A landscape with many valleys, sampled at points; each row gives a point and its height.
From any point a ball takes the steepest step (drop divided by distance) to one of its 6 nearest points. It stops when none of these is lower. Distance is the straight distance between rows; heights are no part of it.
J613: 1 21 -2 34 1 10 3 31 -12 -15 7 11 -7 26 3 -20 42 -11 -19 19 3 34 28 -6  h=408
J762: 7 0 13 19 6 12 5 -16 2 11 -9 -11 21 -37 16 1 -6 8 18 -28 12 -13 6 -3  h=471
J183: 6 -28 -10 30 15 19 7 -6 20 3 -27 59 19 -22 -13 -3 -10 2 11 -3 6 14 7 10  h=196
J392: 8 12 28 -29 -22 -11 -2 15 3 -12 -4 -29 -8 6 33 3 -15 -21 -36 -10 3 1 -12
 -3  h=637
J502: 13 17 11 5 1 -8 -3 9 -10 -13 -19 -32 4 22 22 12 -7 -28 -37 -1 12 8 -7
 -22  h=599
J644: 10 5 7 -35 -18 -6 30 1 -2 -14 14 -6 -11 27 17 -5 -8 -22 -14 -7 18 3 -18
 0  h=436
J796: -5 9 -16 1 -11 7 -13 2 4 4 20 -6 -4 53 3 -11 16 10 -17 18 4 17 4 -13  h=617
J122: 5 10 -2 27 19 -15 12 -21 0 0 3 -27 -1 -40 13 6 -29 23 14 -10 -2 -4 -7 4  h=464
J866: 18 8 20 44 -5 1 4 9 1 -5 5 23 -8 11 16 -23 31 -18 -35 30 7 23 21 -5  h=192
J766: -16 -6 -22 -12 17 -1 -13 -4 -12 -1 8 30 12 9 -12 -19 16 0 26 10 -20 -4
 11 24  h=320
J637: 1 9 20 -34 -37 -4 -8 21 1 4 6 -32 -18 6 17 -6 -25 -7 -20 -17 8 4 -14 -9  h=654
J364: 27 -3 6 29 3 -18 -28 1 -9 -13 -25 -4 -3 -24 -6 27 -6 16 4 3 13 -15 -11
 -12  h=366
J938: 21 6 31 41 2 0 -4 0 -8 -12 -17 11 -4 5 23 5 20 -9 0 8 15 5 -6 -14  h=392
J632: -19 -16 -8 -13 5 4 21 6 -7 1 -15 5 6 -19 -17 6 -7 7 25 -7 -3 -6 -2 3  h=560
J340: -3 -6 -12 -9 2 7 -3 -14 -20 1 8 3 12 -26 -10 14 -8 16 22 -12 -10 0 4 5  h=559
J469: -25 -18 3 -30 -2 -10 14 1 1 -7 36 11 0 17 -10 -23 20 -16 0 8 -10 -2 6 24  h=564
J96: 35 3 16 31 6 -8 -6 3 -3 -7 -17 -33 -8 -13 20 0 -8 3 4 -4 16 15 -18 -17  h=214
J4: 0 -6 -18 -10 -18 7 -11 7 6 6 14 -17 -7 22 -17 7 11 20 21 14 -9 -33 -1 -8  h=735
J384: -39 -2 -8 -33 7 -4 31 6 -15 -9 -5 34 11 -10 1 -15 0 -16 17 -9 -4 10 -1
 26  h=758
J807: -15 -25 -22 11 13 8 -2 1 13 30 -27 41 13 -24 -31 -7 5 25 10 16 -19 10 13
 4  h=306
J379: -7 9 19 -31 -39 7 17 11 0 -13 22 2 -14 43 14 -9 0 -2 -26 -3 24 23 -9 -1  h=89
J428: 1 6 21 -33 -5 -10 5 8 6 -10 30 -16 -13 -11 17 -3 0 -15 -4 -17 -2 -6 -24
 21  h=621
J599: -7 -18 24 12 29 -1 6 -5 -3 4 1 36 10 -18 -15 -9 25 -18 -6 11 8 11 -8 -4  h=159
J252: 0 1 6 9 -15 11 -21 -1 -8 0 2 -3 1 -9 4 13 7 4 3 -17 0 -14 13 -12  h=483
J992: 9 8 0 13 4 -14 -3 20 -8 -2 -8 -22 12 24 14 -11 2 -12 -12 28 7 -14 -1 -19  h=595
J976: -17 -21 12 -2 9 15 4 -12 -16 17 -33 38 33 -32 -20 -1 -22 -5 16 -11 3 0
 -3 19  h=353
J768: -11 -17 10 -1 23 4 10 -9 -7 4 -17 32 13 -32 1 -22 -20 -15 7 -15 22 4 -5
 4  h=287
J220: -24 -22 -26 -45 12 -4 3 0 9 19 16 14 0 10 -13 20 3 6 20 1 -28 -8 6 18  h=545
J180: -15 1 8 -20 -4 -5 15 8 -8 -6 25 -9 -16 4 6 1 -6 -8 -3 -9 0 -10 -22 -6  h=616
J897: -16 9 -18 -2 3 -13 14 -23 9 26 -20 -16 26 -44 -6 20 -28 29 14 -14 -31 0
 -16 12  h=669
J273: 21 -4 15 10 17 0 6 -1 0 -10 -19 6 2 -36 11 6 -31 -3 -1 -20 22 -6 6 7  h=369
J940: -9 -3 10 -1 7 13 18 -8 -9 -19 28 27 3 -3 0 -14 21 -27 -12 -29 17 -3 7 13  h=349
J629: -3 10 -12 -2 11 -17 31 -18 9 10 -1 -24 9 -26 25 25 -33 8 -13 -23 -1 2
 -21 10  h=540
J631: -10 3 22 -6 10 9 13 -2 -9 -2 7 -13 -18 -24 19 2 -4 -14 0 -22 9 -2 -20 -1  h=544
J307: 6 -14 24 28 21 14 12 -7 14 -4 -8 54 1 0 -10 -10 14 -2 0 -7 24 10 7 7  h=161
J33: 0 26 7 -42 -27 -2 3 6 4 9 12 -32 -9 42 20 14 -10 -4 -9 9 -4 -10 -1 -12  h=138
J191: 2 -2 4 39 5 14 -19 14 10 -7 8 38 -5 33 -26 -26 50 0 -17 19 -19 31 35 1  h=447
J734: 7 3 -13 -6 -13 -6 -16 2 14 11 -11 -38 4 14 6 4 -12 15 -11 -4 10 -22 18
 -9  h=149
J918: 8 -2 -11 -9 -1 5 -4 -10 -3 -20 2 -22 1 -24 -18 9 -4 12 0 -12 0 -21 1 0  h=628
J927: 27 29 -4 12 -7 -4 3 10 -2 -14 -36 -30 -5 21 36 -3 -12 1 -29 21 4 -7 16
 -35  h=531
J910: 22 -1 5 51 14 -11 -15 -11 -4 -8 -22 -20 -9 -36 29 8 -19 -3 10 -19 31 -4
 -5 19  h=365
J402: -15 0 -9 -21 4 2 -1 5 2 -5 19 5 -3 17 -16 7 27 2 3 11 -17 -5 -6 7  h=526
J416: -10 8 5 -8 9 -12 5 -7 9 16 3 -7 1 -35 -7 23 -19 17 5 -26 -9 -4 -10 7  h=571
J36: -14 5 -14 -46 -2 -8 10 -8 7 21 8 -18 -2 -1 -12 18 -25 15 39 4 -16 1 -7
 20  h=646
J863: 13 10 -31 3 -16 2 -34 7 17 23 -4 -36 -9 45 5 14 2 15 -2 6 -20 -5 14 -25  h=615
J744: 9 15 -15 -32 -15 10 -19 -5 8 13 6 -28 -18 55 3 -3 -12 19 18 12 -21 -6 2
 9  h=647
J973: 4 24 8 -23 -9 -15 10 25 9 -2 11 -30 -30 -28 38 13 -20 -6 1 -29 17 13 -36
 9  h=698
J530: -16 10 -5 -30 -17 9 -5 15 7 1 32 -5 -7 45 -17 -46 23 25 12 42 -14 10 18
 32  h=667
J207: 5 10 4 -26 -20 -6 4 11 0 2 36 -6 -8 38 -2 -31 -4 -17 -8 7 5 2 -3 5  h=182
J227: -8 2 2 -18 10 -14 25 1 -16 -17 -9 7 2 -43 12 -3 -23 -9 -2 -18 11 10 -12
 15  h=420
J727: 9 -13 -6 13 9 1 -13 6 10 -11 26 11 -6 18 -12 -22 34 -10 -16 11 -6 14 15
 -13  h=510
J358: -15 0 -13 -30 -7 -11 15 -11 -1 16 8 -15 -17 8 -13 13 -17 -2 3 -7 -5 -12
 -17 -5  h=706
J29: 12 1 15 15 -14 8 -21 5 -2 -8 -11 -33 6 19 -1 36 12 1 2 26 -4 -5 7 -26  h=643
J642: 23 18 13 38 11 -1 -20 25 -6 -28 -21 -3 6 21 14 -12 0 -32 -23 24 13 12 13
 -33  h=442
J942: 23 11 23 30 16 5 -9 6 1 -10 -22 -13 -13 -26 13 9 -1 -3 8 -16 7 -20 9 -16  h=354
J351: 15 4 -10 29 1 -9 -23 -9 0 6 -24 -2 -7 -28 -15 12 -18 24 17 9 -5 -10 10
 -5  h=472
J442: -5 -5 -16 18 -10 3 -19 13 14 12 -7 8 13 35 -1 24 2 7 -18 19 -13 -3 20
 -26  h=662
J851: -21 -18 -8 -37 9 -7 26 8 -1 1 -2 6 12 -12 -19 -1 -8 -22 13 0 -8 -7 -38
 19  h=720
J258: -16 -11 -9 -21 -6 3 16 7 5 -6 27 -1 -8 31 0 -6 49 3 -2 28 -3 3 6 4  h=608
J847: 3 8 15 0 -21 -3 16 21 -9 -9 13 0 -8 26 11 -18 10 -12 -36 9 23 26 -8 -14  h=427
J15: 15 -19 -25 28 0 10 -15 -19 1 19 -23 19 15 -26 -33 13 -27 28 18 1 -31 0
 12 -3  h=373
J308: -13 -14 -42 -14 7 7 17 -14 -9 8 2 19 18 -17 -36 5 1 21 24 16 -21 5 -6 -2  h=419
J896: -9 -19 -14 20 11 6 -27 -23 15 0 -7 48 7 -4 -35 1 8 6 13 10 -14 7 10 18  h=200
J299: 5 -8 -7 33 -7 9 -31 -13 2 3 6 4 -3 21 -28 13 28 17 -9 13 -25 -16 15 -15  h=640
J874: 2 26 18 -8 -11 -3 -6 4 -12 -11 3 -33 0 6 30 -5 -5 -21 -34 -17 8 6 -10
 -22  h=632
J360: -24 -9 -10 -13 12 1 21 2 0 2 -12 27 13 -6 -12 -8 3 1 22 -6 -7 -4 12 17  h=594
J322: 28 -12 5 46 -1 7 -15 -19 2 13 -34 1 4 -44 13 0 -15 17 8 -9 18 16 5 11  h=444
J776: -19 -8 -13 2 -15 5 -22 0 2 3 25 3 -11 37 -32 -29 42 11 8 20 -21 -6 17 -2  h=585
J234: 13 2 -1 5 8 -9 -1 -24 -12 5 10 -5 1 -10 12 0 -10 -4 13 -17 23 -20 -14 7  h=460
J374: -9 -4 1 8 25 13 -8 -25 0 -1 -5 31 9 -13 -34 15 7 -11 5 1 -13 -4 10 7  h=60
J267: -2 -8 3 -2 1 2 7 -7 4 6 11 12 -1 -12 12 8 3 -10 -4 -11 15 -19 -5 2  h=487

For each start below, name the point where the ball stops.
J851 | J374
J629 | J374
J358 | J374

Call two points neighbours if one is among the 6 nearest of the other. Go from one point of each pair to the other, from neighbour to neighbour, staying as low as possible. Name the highest point that can't be avoided.
J866, J33 | J847
J96, J374 | J273
J96, J866 | J938
